Each row is a point on a tangle of strands that fork, close into loops and nearly touch. The rows are in no order.
(in the rows, 100 means zero)
Points whose rows are less than 66.1 apart are linked; no others are. Some points are linked to none.
q_824: 107	85	95	132	118	113	113	121	93	115	103	70	88	106	71	132	118	111	117	73	104	95	84	149	91	95
q_338: 72	78	159	73	88	99	115	101	134	104	130	56	100	104	129	90	80	133	105	92	73	129	135	108	102	136
q_904: 84	121	100	102	109	100	107	90	126	102	95	70	79	75	106	120	108	124	100	104	79	39	103	118	97	126
q_391: 80	100	102	118	99	106	121	120	121	147	113	84	83	73	139	95	84	127	90	89	65	75	127	86	112	121
q_335: 75	127	77	114	107	91	83	122	105	108	92	106	108	68	138	90	97	102	106	81	124	103	93	110	57	109
q_792: 90	104	68	131	92	91	94	96	136	89	84	115	112	97	123	99	100	77	81	121	131	65	114	106	91	95
q_421: 105	107	101	78	112	105	111	100	80	98	95	36	92	76	66	109	101	112	109	93	100	93	64	127	94	96
q_942: 98	93	95	55	62	121	120	109	44	109	119	90	94	84	87	103	102	97	79	130	105	143	96	125	141	77
q_248: 83	142	110	107	114	105	102	111	114	130	106	68	78	87	105	103	93	143	107	95	61	93	134	94	95	140
q_496: 117	63	122	72	87	124	97	68	95	55	93	119	98	107	101	93	117	108	121	112	107	75	112	97	130	69
q_813: 111	107	109	68	82	131	95	77	91	69	92	99	110	107	98	71	88	135	116	124	93	102	89	88	126	87
q_531: 94	162	84	96	110	109	81	117	81	121	87	82	93	93	91	100	97	126	110	89	78	94	102	117	107	132
q_587: 141	87	124	99	86	68	114	95	109	101	73	113	111	95	70	123	102	80	109	101	120	74	67	77	109	81
q_288: 90	127	98	110	91	119	94	95	74	99	111	81	106	124	90	87	79	137	76	129	68	148	130	94	96	113
q_62: 108	88	102	109	95	122	115	125	89	100	105	64	77	90	73	134	128	119	132	79	109	81	101	158	105	108
q_889: 98	127	98	111	101	92	77	123	69	115	108	148	120	119	110	78	96	79	88	75	92	130	132	77	122	103
q_398: 103	83	114	81	83	129	101	84	99	72	59	127	102	99	98	93	89	86	129	115	111	73	98	109	112	102
q_103: 82	95	105	84	114	115	101	94	84	104	128	78	96	111	97	84	79	103	89	106	83	166	97	80	77	93
q_882: 95	137	105	106	86	89	98	74	50	113	99	99	127	109	79	106	82	131	51	106	78	135	110	104	117	106
q_89: 107	100	76	67	110	92	130	115	95	134	150	89	91	102	78	122	107	101	67	119	115	142	65	104	117	73
q_304: 110	106	97	146	84	79	111	78	108	103	95	84	123	117	80	135	81	56	100	127	93	87	95	99	75	73
q_14: 85	121	102	98	108	119	100	102	94	99	122	53	88	116	94	79	80	142	77	123	69	136	123	115	98	108
q_262: 129	114	108	72	112	53	110	120	106	124	82	127	87	121	61	95	110	81	103	85	107	104	82	54	125	123
q_604: 107	103	100	77	88	117	90	49	108	62	86	105	115	104	101	89	101	121	101	124	94	77	90	86	111	85
q_598: 97	93	111	95	93	134	108	101	100	92	128	74	91	118	96	98	101	161	96	122	89	92	110	115	124	96
q_700: 101	73	97	81	82	123	122	88	100	68	114	66	78	68	106	112	128	118	116	109	108	104	92	160	94	78
q_599: 88	53	109	115	117	94	107	59	128	75	125	86	93	114	112	103	141	81	82	114	103	128	110	132	74	64
q_186: 66	87	80	114	95	121	91	147	112	103	123	109	82	85	129	90	78	90	96	94	121	120	122	99	73	134
q_311: 62	94	110	114	113	101	101	107	126	93	100	98	102	89	121	113	79	71	107	80	96	98	104	120	45	124
q_735: 109	89	81	84	130	103	118	106	105	132	129	71	75	97	94	97	110	94	95	101	91	158	66	159	121	72
q_376: 90	93	75	91	74	83	86	98	136	65	139	128	117	65	145	105	98	80	114	90	120	97	121	95	74	128
q_224: 109	76	115	51	73	116	125	108	70	103	96	93	98	89	83	98	111	104	109	118	127	122	72	93	118	79
q_900: 98	85	111	102	85	120	112	103	91	84	86	75	92	83	88	133	116	111	126	97	110	65	88	150	93	93
q_299: 96	92	97	125	108	124	96	125	115	114	114	129	93	117	114	98	112	121	96	97	116	61	108	103	124	95
q_772: 116	109	87	91	83	107	74	138	116	72	151	133	116	91	130	97	82	96	126	69	102	112	125	83	99	124
q_568: 126	78	94	103	104	89	101	59	98	68	112	94	113	106	100	118	145	91	81	109	93	76	93	82	94	49
q_513: 75	98	71	124	84	86	100	106	129	114	95	90	82	60	139	85	101	117	73	109	123	79	114	100	83	131
q_452: 102	82	109	97	108	105	116	86	113	77	111	48	75	80	80	116	130	122	115	96	105	96	91	164	99	95
q_796: 114	107	113	51	75	118	106	88	77	89	93	104	107	104	86	66	91	115	112	123	98	121	82	77	135	93
q_646: 96	102	102	145	89	91	113	94	114	96	88	69	98	96	82	138	77	76	109	117	98	70	97	160	86	95
q_619: 102	115	97	104	86	136	84	98	71	92	103	95	100	131	77	89	83	133	88	131	80	123	114	93	123	115
q_336: 86	122	117	113	93	121	100	114	99	116	111	96	109	127	110	95	96	155	92	100	82	88	125	91	109	112
q_313: 81	118	80	123	102	107	74	135	76	112	110	139	108	116	109	67	100	82	75	94	120	122	131	94	123	112
q_220: 112	79	88	81	130	90	134	111	121	135	139	85	83	97	87	113	109	93	80	108	114	154	60	108	96	66
q_457: 119	91	103	95	112	111	102	102	75	108	126	93	104	112	82	96	114	117	81	100	96	118	79	60	105	68
q_645: 89	91	104	76	81	131	102	68	111	66	97	81	87	95	103	103	97	141	101	134	91	65	104	118	105	106
q_235: 132	81	96	77	108	87	116	114	103	83	79	133	80	107	81	57	84	61	134	83	89	90	102	88	139	99
q_898: 115	99	84	91	101	84	83	68	123	67	71	131	109	122	104	96	109	66	103	105	97	50	122	94	125	86
q_612: 75	74	130	91	137	97	89	90	125	106	121	75	79	97	141	81	115	105	89	108	97	135	93	152	101	72
q_624: 118	118	74	103	122	64	82	110	92	119	90	146	100	98	110	45	110	82	123	93	109	142	105	79	112	101
q_449: 117	89	113	121	69	95	122	89	91	100	85	89	125	88	81	145	100	87	120	96	118	70	66	135	97	71
q_801: 106	102	72	119	98	56	91	66	127	68	77	121	109	91	106	51	109	84	104	99	145	92	110	104	105	99
q_285: 127	61	123	76	88	121	103	85	89	67	72	120	94	100	82	92	103	82	125	111	109	84	96	87	125	81
q_601: 107	99	81	122	103	113	88	127	113	97	83	119	104	100	103	76	93	95	100	101	135	77	88	114	115	100
q_754: 144	85	92	102	119	69	79	101	105	97	56	134	72	102	109	79	94	76	107	92	75	103	103	64	108	106
q_192: 115	123	66	97	110	80	99	107	103	112	81	137	106	101	91	47	96	78	129	93	114	123	83	100	126	113
q_554: 77	75	105	126	107	103	117	78	130	101	100	76	87	107	96	132	119	96	93	118	89	64	111	140	80	114
q_381: 147	85	105	74	94	67	98	68	111	81	50	123	86	96	83	96	93	73	111	113	86	85	92	62	110	107
q_330: 136	75	107	97	92	89	103	68	95	68	90	111	115	106	88	118	136	84	103	102	106	61	87	93	115	60
q_708: 84	89	125	69	77	138	109	111	52	98	86	95	96	110	90	89	115	110	125	103	107	97	105	118	137	94
q_394: 85	81	102	111	129	116	104	100	88	109	96	63	88	110	74	102	86	103	95	98	91	125	79	106	67	107
q_205: 137	105	118	68	103	62	100	83	111	100	78	112	97	96	76	103	113	103	97	105	110	94	63	45	100	100
q_61: 131	106	91	143	82	65	98	92	110	102	85	101	115	105	91	129	77	43	91	120	97	81	106	81	89	67
q_402: 77	136	82	118	126	101	88	136	85	129	90	78	96	86	105	106	89	100	101	66	98	102	93	117	71	118
q_412: 81	89	96	113	121	128	97	114	66	121	112	86	95	123	74	112	89	91	87	89	87	134	98	94	77	108
q_739: 96	116	81	153	84	86	99	96	119	95	86	85	108	94	100	117	64	71	92	123	109	80	100	137	74	96
q_897: 89	137	101	115	97	102	87	103	60	124	99	135	125	127	92	94	93	97	76	89	86	115	115	91	126	109
q_842: 108	109	91	115	115	120	82	116	79	116	88	126	104	111	95	92	92	92	100	90	94	115	97	63	86	104
q_175: 124	108	86	97	110	71	72	124	87	109	88	142	103	78	128	69	105	74	123	82	111	139	109	68	90	97
q_960: 88	126	86	109	96	102	88	97	126	122	90	138	97	93	150	82	89	142	115	114	94	93	122	95	102	123
q_216: 111	106	87	122	73	82	96	107	114	87	67	104	110	77	98	71	70	81	112	108	150	90	80	128	113	99
q_32: 95	107	102	108	110	90	96	106	93	102	97	116	128	82	118	114	98	73	104	62	101	95	79	74	53	86
q_836: 119	71	94	90	101	118	116	88	97	86	102	74	93	89	71	107	95	106	98	127	106	123	61	108	90	81
q_724: 111	94	86	105	97	83	64	127	86	84	101	126	102	80	130	62	107	81	116	79	137	141	120	74	88	107
q_153: 81	142	94	89	116	96	95	94	59	130	101	61	102	100	85	107	94	119	92	85	71	133	87	92	80	118
q_161: 80	146	96	103	102	96	91	90	45	127	105	83	114	110	82	115	88	114	70	90	69	131	105	104	99	121
q_260: 95	102	125	88	86	108	93	84	124	65	128	123	122	101	138	115	88	116	116	78	75	89	137	68	76	104
q_411: 99	101	78	118	88	95	90	110	120	86	75	104	98	88	104	55	93	103	103	106	161	90	91	123	117	116
q_213: 87	74	111	118	109	115	104	69	118	83	127	114	99	115	116	122	131	119	88	104	91	65	122	85	88	79
q_907: 115	85	110	121	117	124	83	112	99	95	111	130	97	128	107	98	120	120	103	90	99	70	115	82	119	78
q_77: 89	109	105	100	125	97	105	75	104	86	88	43	90	83	77	104	99	112	100	103	84	93	72	129	74	103
q_289: 87	75	106	117	133	109	109	109	83	121	116	52	81	117	72	118	127	112	104	68	102	127	89	141	92	95
q_474: 125	90	109	118	95	81	114	79	102	96	84	97	122	99	75	132	106	83	95	105	111	77	64	83	80	70
q_341: 139	88	106	117	74	58	108	101	116	88	75	121	109	83	90	87	69	47	113	102	133	80	91	103	129	71
q_334: 126	81	98	123	119	77	78	119	101	86	77	130	94	96	126	86	106	67	89	76	102	78	112	72	99	77
q_363: 106	99	91	70	89	119	109	109	55	107	119	57	97	93	73	108	115	120	100	104	107	113	71	126	125	86
q_812: 75	119	87	112	93	103	100	131	116	141	109	98	82	78	142	86	86	131	93	98	89	90	124	92	103	133
q_588: 117	100	119	112	110	119	83	110	76	101	113	120	109	138	92	86	114	120	93	92	86	95	119	67	127	81
q_559: 90	121	74	124	106	102	83	138	92	114	90	111	108	102	107	68	100	96	91	89	135	97	90	109	113	109
q_214: 115	77	118	94	118	76	111	91	100	101	111	89	100	89	91	116	112	97	77	94	107	111	70	50	65	70
q_475: 70	72	109	123	110	107	129	109	126	141	119	90	70	73	133	115	103	113	90	90	68	65	116	103	99	116
q_87: 92	116	106	102	92	129	99	114	105	115	101	101	91	117	104	95	95	143	105	109	90	62	108	111	134	121
q_725: 99	130	99	89	99	108	92	75	91	93	75	82	111	86	95	101	103	127	108	97	87	77	59	106	88	108
q_492: 75	101	94	140	111	93	106	104	123	99	83	87	102	93	107	113	84	77	92	102	99	84	99	130	53	108
q_975: 100	91	121	102	113	82	105	85	92	100	101	98	120	92	98	123	109	79	90	75	96	98	76	56	49	76
q_637: 91	115	86	85	111	101	112	99	69	123	142	65	102	107	83	96	90	114	58	117	81	147	87	113	116	78
q_918: 130	112	84	135	86	54	85	87	114	97	67	114	112	90	113	108	84	44	90	113	100	97	111	75	81	81
q_167: 100	82	112	78	73	138	110	94	98	80	123	91	92	106	108	100	117	161	113	119	105	84	109	126	133	83
q_316: 106	105	106	70	83	102	113	73	88	88	78	72	119	77	87	108	102	112	104	112	107	83	47	105	92	89
q_606: 70	102	124	95	133	91	101	65	133	91	98	48	68	86	101	99	108	115	89	116	76	90	115	122	82	125
q_786: 64	121	111	96	92	118	93	117	91	110	118	93	95	110	110	108	74	117	116	98	60	146	144	111	74	150
q_450: 118	96	125	82	82	85	124	102	97	107	65	117	121	92	81	103	95	76	124	87	129	75	58	96	115	85
q_348: 113	90	93	53	74	118	113	112	72	108	113	89	96	97	71	99	97	100	88	136	115	135	77	91	130	89
q_358: 61	98	116	111	125	103	102	83	127	102	91	72	76	91	110	109	100	106	98	101	77	83	115	115	65	135
q_544: 95	82	106	93	144	99	103	95	115	114	119	65	81	93	117	83	109	99	88	104	91	141	70	152	100	68
q_652: 67	98	112	92	112	119	100	121	71	114	120	83	108	117	93	111	80	80	107	62	85	137	100	102	71	122
q_202: 112	110	108	99	99	80	92	83	57	123	101	142	100	115	64	114	93	87	54	105	89	129	106	61	134	118
q_157: 68	104	127	89	126	96	100	73	130	88	120	54	83	92	123	79	97	131	84	117	76	110	112	122	83	103
q_154: 86	64	114	96	129	105	115	106	76	119	136	72	100	115	87	107	114	94	90	73	107	151	84	98	82	71
q_673: 115	82	96	108	107	118	109	102	89	105	87	80	96	102	59	111	84	103	98	112	102	113	64	88	79	99
q_40: 109	91	122	64	78	102	119	82	84	91	70	97	119	87	84	100	103	100	117	101	120	82	55	89	110	85
q_977: 101	111	96	113	114	113	74	117	100	101	95	141	102	103	124	78	95	94	108	88	98	99	115	67	92	99
q_660: 105	127	93	92	88	97	96	75	100	92	50	112	121	87	95	100	90	94	119	107	99	74	62	110	91	113
q_678: 79	113	74	113	91	94	88	109	125	127	96	116	84	68	151	73	100	136	97	110	114	93	116	96	101	132
q_6: 122	127	98	88	103	94	103	89	94	101	92	140	110	132	81	60	91	100	129	91	71	114	107	83	145	109
q_385: 65	119	120	80	107	90	103	121	129	114	124	82	90	67	133	108	83	101	127	61	78	100	117	118	84	152
q_122: 84	59	129	124	124	96	112	74	109	95	100	72	101	107	90	116	107	84	93	95	102	120	84	122	57	83
q_124: 112	84	122	80	97	123	99	79	113	66	91	133	98	126	99	82	101	115	125	100	97	59	119	96	146	87
q_281: 99	100	92	99	94	127	99	132	95	101	77	114	101	102	93	88	94	91	119	98	122	71	85	129	131	108
q_979: 109	80	111	99	103	82	80	94	91	64	100	114	109	98	129	124	113	64	94	74	73	72	122	61	70	80
q_144: 85	122	75	121	106	117	85	137	70	127	99	104	105	114	88	97	100	90	81	90	115	92	96	121	124	112
q_651: 100	131	90	71	81	102	96	90	53	119	94	86	108	107	62	103	90	114	83	117	88	127	76	95	129	123
q_500: 90	127	69	120	90	92	95	99	130	92	69	90	97	74	114	106	91	97	94	117	110	57	100	135	84	123
q_847: 77	107	119	71	79	121	115	114	49	113	79	110	108	113	77	85	99	80	119	93	100	99	97	123	144	110
q_270: 77	83	86	134	115	124	96	146	116	112	106	102	82	99	114	98	82	92	90	97	117	100	114	109	71	113
q_827: 86	88	114	101	117	115	111	100	111	102	135	57	68	104	96	100	117	150	95	109	83	100	109	131	108	102
q_293: 110	100	77	145	88	70	81	93	123	79	82	109	114	96	114	90	94	67	81	111	138	82	120	97	94	77
q_514: 112	107	78	64	88	93	128	106	78	128	154	105	99	97	79	129	100	99	54	126	108	136	80	112	143	72
q_88: 110	122	113	116	104	108	87	110	95	101	99	136	114	146	109	72	98	118	102	90	84	101	141	72	129	98
q_206: 90	75	118	105	112	102	94	73	102	67	119	108	108	114	119	123	127	83	88	91	83	74	128	72	68	72
q_319: 104	101	85	79	109	113	110	107	77	104	140	47	83	90	79	101	116	121	97	100	91	130	87	150	124	82
q_600: 124	83	107	110	116	103	95	115	85	113	90	112	96	106	79	113	99	84	94	90	96	110	88	49	79	93
q_17: 99	73	89	86	91	130	110	62	119	59	123	82	87	94	108	108	109	129	94	141	96	84	103	129	103	78
q_323: 83	117	118	88	73	112	112	128	111	99	140	104	130	114	126	113	76	127	123	71	76	113	128	96	91	135
q_287: 95	80	101	121	119	126	94	144	82	104	120	116	103	109	100	111	99	74	98	71	107	109	110	84	75	89
q_703: 130	63	97	80	84	124	99	72	98	57	111	105	95	91	99	100	123	111	106	126	108	92	97	101	116	54
q_266: 137	102	95	96	113	57	107	133	107	124	75	127	90	105	72	84	94	67	103	83	120	104	80	66	127	104
q_668: 60	95	86	108	89	91	106	101	137	90	110	106	110	80	142	112	90	66	98	96	105	92	122	110	52	127
q_851: 76	137	80	110	106	87	101	94	135	112	88	89	88	65	129	106	103	110	93	103	90	55	107	115	82	131
q_300: 124	79	113	114	106	73	87	107	93	88	78	115	100	89	118	116	100	57	87	78	86	83	107	59	69	81
q_750: 103	104	88	84	90	107	87	52	111	68	77	113	121	120	96	112	115	89	102	122	93	55	107	89	105	86
q_634: 130	90	108	101	112	86	89	75	101	84	77	122	111	106	96	103	116	87	98	92	94	60	88	72	109	73
q_403: 108	111	94	91	103	88	107	120	81	142	94	102	99	117	55	132	96	89	77	99	126	121	78	56	93	117
q_980: 98	126	88	77	102	106	99	98	66	122	95	58	98	97	66	106	93	119	91	102	88	120	66	95	101	115
q_828: 140	57	140	57	78	80	124	106	95	84	75	106	79	93	72	106	110	85	119	112	127	104	96	72	120	85
q_835: 128	123	107	87	108	74	87	99	76	126	87	137	98	119	88	85	106	97	102	92	74	134	105	45	116	110
q_67: 72	94	141	88	85	108	122	117	114	97	140	61	114	122	117	94	85	138	96	89	79	133	142	102	89	117
q_389: 140	91	77	94	118	74	93	100	114	85	69	137	71	101	98	51	87	74	126	92	83	103	104	84	128	106
q_329: 103	99	111	74	87	120	112	114	54	104	89	58	102	80	72	117	114	111	122	86	109	89	72	129	108	93
q_506: 89	113	88	133	124	98	103	133	92	124	89	75	105	91	95	112	90	97	98	71	114	82	77	124	77	96
q_802: 61	114	94	92	95	95	97	125	125	106	124	97	101	63	148	101	87	101	114	71	99	99	109	115	68	137
q_990: 138	73	132	55	84	58	119	88	110	79	58	114	81	94	76	100	97	73	119	110	107	88	91	67	116	100
q_283: 73	88	107	83	110	100	110	113	58	129	127	80	114	112	79	128	86	71	92	61	100	142	87	81	75	108
q_226: 103	128	105	78	83	126	87	82	89	90	73	107	107	110	96	77	88	137	132	117	84	95	91	104	120	122
q_118: 139	95	114	65	100	82	101	85	100	92	97	104	100	97	86	87	113	116	92	112	107	97	63	51	122	79
q_525: 114	112	107	91	74	111	92	133	118	82	145	127	130	111	126	110	77	115	126	67	83	108	137	77	99	122
q_718: 95	83	104	95	117	94	116	114	72	136	115	81	101	117	65	130	95	85	77	90	115	137	84	61	76	102
q_85: 91	96	80	121	112	121	96	115	54	130	101	101	96	120	59	124	85	74	70	100	94	127	99	92	97	115
q_434: 103	121	94	84	91	104	94	89	62	121	110	103	111	117	68	101	95	113	71	114	92	139	84	66	118	108
q_684: 83	110	83	122	112	136	83	128	89	114	98	104	86	121	92	101	83	108	90	108	87	105	113	104	93	127
q_120: 120	75	98	102	91	133	103	95	85	89	116	100	102	110	86	112	135	132	115	95	113	96	82	111	113	73
q_218: 100	94	101	132	94	85	120	65	106	93	98	68	125	121	77	137	110	70	98	119	94	89	87	114	69	72
q_695: 110	117	109	93	85	82	103	69	60	114	110	118	120	113	67	106	86	112	42	115	92	139	103	78	135	98
q_54: 132	96	111	91	96	82	110	119	105	122	83	101	98	110	55	132	86	100	95	108	133	107	70	58	95	107
q_858: 108	111	115	100	94	96	78	119	115	93	107	149	108	111	151	79	90	115	117	74	90	97	157	62	110	97
q_477: 95	91	84	97	81	93	69	121	96	80	120	128	102	76	136	71	108	106	124	95	143	137	130	81	83	129
q_590: 113	116	72	108	112	71	91	92	120	92	79	134	107	89	110	47	104	87	120	91	131	103	83	101	109	100
q_34: 90	93	104	120	106	131	105	123	101	118	122	104	87	119	101	117	120	138	101	94	97	66	105	117	119	106
q_581: 69	83	92	120	107	93	125	87	145	120	96	74	78	90	115	127	108	86	83	115	78	57	122	123	87	126
q_430: 113	108	91	139	70	90	98	101	109	92	78	96	117	80	97	107	61	72	103	121	131	78	81	134	102	86
q_968: 124	81	91	111	125	80	82	102	120	75	80	138	86	109	119	69	108	79	101	84	99	62	117	90	127	84
q_178: 75	96	107	108	103	111	93	124	116	89	126	130	111	89	139	108	97	92	101	69	108	75	113	85	76	102
q_734: 124	100	112	126	65	78	111	100	103	100	83	115	121	76	92	117	62	58	117	112	134	79	80	119	119	68
q_693: 89	108	75	96	84	76	76	90	119	74	108	137	120	73	158	102	110	73	109	99	117	96	134	86	68	102
q_938: 111	115	92	120	95	79	102	73	106	93	77	101	137	113	97	125	115	68	95	106	99	61	79	90	84	74
q_211: 58	109	85	111	91	86	107	92	129	91	103	97	123	114	132	122	100	50	101	99	98	83	127	103	48	106
q_899: 119	105	78	134	83	38	74	87	110	78	74	107	113	90	124	82	101	51	87	103	128	97	129	81	90	75
q_748: 106	61	97	128	102	96	116	54	120	74	114	75	101	118	86	119	135	84	90	123	105	117	99	134	74	70
q_119: 91	100	105	81	82	130	96	84	102	75	66	96	94	88	101	108	89	111	121	121	99	58	95	123	104	116
q_787: 85	94	108	98	127	82	108	63	119	81	100	37	92	89	93	102	118	96	88	119	91	101	76	149	84	87
q_666: 87	87	123	55	76	133	117	105	50	99	86	88	95	91	100	79	113	111	111	117	113	120	91	107	122	71
q_478: 96	111	97	102	92	89	79	125	109	97	118	146	105	102	149	58	101	112	117	84	117	120	148	75	113	107
q_609: 77	74	106	123	113	120	118	112	120	126	123	94	76	101	116	123	115	131	96	92	88	64	107	118	99	112
q_929: 57	93	115	111	120	84	117	100	144	122	99	74	76	69	127	110	99	80	92	90	81	73	124	116	74	137
q_838: 115	133	95	112	101	90	97	99	102	104	95	149	114	141	98	56	95	107	117	92	75	120	140	91	140	106
q_74: 95	113	99	95	108	128	97	119	87	100	100	61	78	99	74	109	104	125	111	102	89	77	102	129	112	122
q_736: 84	70	104	124	99	96	116	63	129	82	104	62	96	122	87	127	127	90	94	131	95	95	107	146	79	98
q_328: 129	84	106	77	91	89	122	112	109	106	103	83	91	97	53	130	90	107	90	126	140	118	64	75	92	93
q_874: 78	105	129	104	83	117	116	117	99	104	130	85	122	133	115	103	96	147	89	93	83	113	143	82	91	103
q_199: 126	110	115	63	89	103	104	79	88	92	87	123	104	119	74	61	92	107	129	104	84	116	92	69	142	106
q_149: 140	99	95	92	83	56	100	69	116	83	47	122	108	100	90	103	93	46	114	117	93	79	99	81	111	96
q_649: 106	111	122	98	96	108	80	95	105	82	102	133	116	112	139	96	95	123	113	78	77	98	139	58	84	91
q_174: 105	65	106	97	128	80	127	88	119	118	129	77	95	92	97	106	118	91	82	93	118	148	59	115	77	56
q_674: 124	69	106	80	78	102	131	103	100	99	99	74	93	79	62	126	86	100	105	130	131	127	63	103	88	83
q_945: 103	133	72	113	85	92	91	88	114	91	53	107	112	81	109	104	82	84	114	120	109	73	82	131	85	115
q_82: 102	60	119	92	128	89	120	99	101	110	129	79	94	95	88	109	114	91	85	87	112	141	75	76	68	65
q_799: 108	108	67	105	97	68	87	74	136	71	73	133	110	103	114	74	103	68	103	105	122	66	117	102	119	91
q_244: 130	109	99	97	117	64	82	104	100	118	68	142	102	80	117	95	102	75	114	85	97	116	89	53	81	99
q_777: 85	133	81	121	94	123	80	120	87	122	95	125	90	117	105	91	81	117	95	120	79	122	133	104	109	139
q_278: 122	67	82	93	100	129	106	73	113	63	128	97	91	91	103	100	113	111	95	134	99	108	88	121	101	58
q_94: 60	87	160	78	111	91	107	85	135	97	128	54	88	92	140	83	95	128	92	100	78	118	125	115	94	112
q_104: 107	76	98	107	125	111	109	92	108	94	155	98	92	105	114	89	128	122	92	91	93	137	88	115	96	44
q_856: 85	101	78	106	91	122	76	146	95	92	124	126	98	91	124	91	78	80	111	87	112	135	128	92	74	125
q_314: 143	80	108	103	113	79	90	106	97	104	65	116	82	105	87	105	99	85	93	97	93	97	90	45	98	100
q_438: 108	118	84	123	109	94	86	91	111	98	68	128	111	94	113	97	94	84	99	101	108	84	89	87	74	97
q_972: 90	78	109	71	76	132	113	90	89	72	112	79	85	81	108	113	134	140	120	105	110	81	98	143	110	83
q_185: 128	114	101	47	95	77	101	108	106	107	114	104	91	105	73	92	111	116	81	124	121	119	68	49	122	92
q_49: 76	111	115	95	114	105	98	99	86	107	106	94	121	97	112	106	95	103	111	62	87	107	78	81	53	101
q_59: 98	134	91	103	99	119	82	90	110	109	78	128	100	112	114	83	89	145	122	115	84	93	109	102	110	126
q_386: 70	116	103	108	124	111	97	115	121	116	100	78	69	89	108	104	91	121	103	93	75	87	117	109	78	138
q_150: 107	101	89	87	85	97	78	111	130	63	140	140	115	78	144	109	87	88	118	71	95	90	119	81	85	117
q_733: 97	107	100	80	89	124	108	123	80	103	75	123	104	115	82	71	90	76	126	94	109	97	90	116	142	112
q_256: 138	101	81	109	103	55	81	79	112	87	49	131	103	97	108	101	96	52	97	109	88	84	110	73	95	90
q_426: 82	96	91	101	86	86	74	109	105	106	120	132	99	89	143	52	114	125	125	100	138	134	140	80	106	122
q_396: 125	117	111	61	103	70	99	102	87	117	101	115	96	125	57	99	115	99	84	104	110	120	83	43	129	113
q_508: 81	143	91	114	103	105	83	124	76	126	103	119	111	123	101	85	100	112	85	89	95	94	108	110	129	116
q_461: 110	94	70	70	102	113	126	114	82	119	140	72	83	93	84	110	108	98	90	106	88	149	74	149	130	75
q_870: 99	120	120	85	75	104	102	76	48	102	100	110	125	114	63	96	86	112	69	104	88	113	98	117	158	111
q_628: 89	93	135	96	85	120	109	104	115	75	133	101	123	121	126	102	84	141	107	85	83	107	141	66	82	97
q_595: 64	97	119	100	116	91	114	122	133	130	120	77	72	55	131	102	89	92	105	72	79	89	127	103	88	141
q_419: 81	122	76	113	95	88	86	85	118	85	92	127	125	93	137	112	106	65	103	103	98	88	120	89	51	99
q_155: 80	124	99	111	119	99	95	89	95	105	84	87	111	91	105	107	99	112	100	81	86	83	68	101	60	104
q_275: 83	151	73	112	117	100	80	133	99	125	90	89	88	80	116	88	96	117	103	87	96	93	104	118	92	131
q_257: 80	96	80	105	90	116	102	65	131	86	89	103	100	116	109	125	107	102	89	134	85	53	114	105	91	113
q_331: 69	57	134	97	122	104	99	73	125	82	132	84	91	106	133	88	124	98	87	110	102	130	104	130	80	77
q_357: 89	99	106	98	70	102	120	100	109	88	81	86	103	82	106	138	115	94	117	109	110	38	107	152	104	101
q_946: 90	87	113	101	117	113	114	89	119	92	118	55	70	89	86	118	128	133	106	99	91	67	101	138	101	108
q_292: 114	96	95	96	114	106	96	94	127	75	91	142	94	118	107	64	96	94	121	89	107	63	113	98	144	93
q_470: 99	124	88	110	90	131	81	107	74	107	88	129	99	129	78	85	86	103	97	121	80	117	116	103	133	131
q_163: 78	67	111	102	133	99	103	103	77	127	130	56	86	120	92	104	131	101	92	66	108	161	92	139	94	83
q_928: 102	125	107	106	93	99	97	90	61	112	103	135	123	129	68	92	93	93	79	93	88	106	102	106	158	110
q_914: 109	100	86	111	102	107	88	112	57	128	94	131	100	117	62	114	95	70	66	105	99	121	101	75	125	113
q_535: 149	88	107	114	98	57	106	124	116	108	66	122	95	93	82	91	79	64	105	93	129	90	82	80	125	87
q_68: 101	105	98	100	94	125	99	112	59	114	107	103	111	128	67	107	113	107	97	99	99	91	86	111	138	100
q_863: 108	75	94	114	102	104	97	64	113	72	115	109	108	120	102	130	150	105	92	107	98	56	116	100	97	67
q_643: 71	86	70	131	84	86	107	102	141	106	97	95	95	80	132	103	98	90	71	120	125	70	120	103	80	112
q_138: 75	115	82	97	89	87	84	115	110	93	119	114	118	56	150	98	98	101	121	82	126	113	102	113	55	125
q_180: 81	164	102	104	110	98	90	112	84	128	102	78	101	98	106	107	98	140	111	87	63	111	131	107	85	131
q_594: 97	91	79	132	111	136	96	139	104	110	92	93	84	106	87	108	88	105	100	106	111	84	98	126	95	117

A fork is a point with three links, a tip a point with one. Leave the first point through the second and follow the links. Name the first fork or tip that comes.
q_292; q_968 -> q_634
q_205; q_118 -> q_430
q_581; q_554 -> q_787
q_813; q_796 -> q_34
q_363; q_319 -> q_929

A piece is two or more points that can be reached from each other along the links. Count, over all rows, the pieces, the separate loops (a circle has one, a figure eight two, a Y none), the forks (points with three links) and the tips (points with one).
pieces -> 8
loops -> 6
forks -> 17
tips -> 21

How many points has the smallest loop of links through each point below? Write none if it is on no loop.
q_496 -> 8
q_695 -> 7
q_972 -> 7
q_678 -> 18
q_801 -> 30
q_842 -> none
q_403 -> 11

Name the points in between on the shortest way along the links from the first point to the second, in order.
q_899; q_260 -> q_293 q_792 q_643 q_513 q_678 q_812 q_391 q_475 q_609 q_34 q_87 q_336 q_874 q_628
q_396; q_311 -> q_262 q_266 q_535 q_341 q_734 q_430 q_739 q_492
q_496; q_213 -> q_124 q_292 q_968 q_334 q_300 q_979 q_206
q_734; q_897 -> q_430 q_216 q_411 q_601 q_559 q_144 q_508
q_604; q_724 -> q_750 q_898 q_799 q_801 q_590 q_192 q_624 q_175
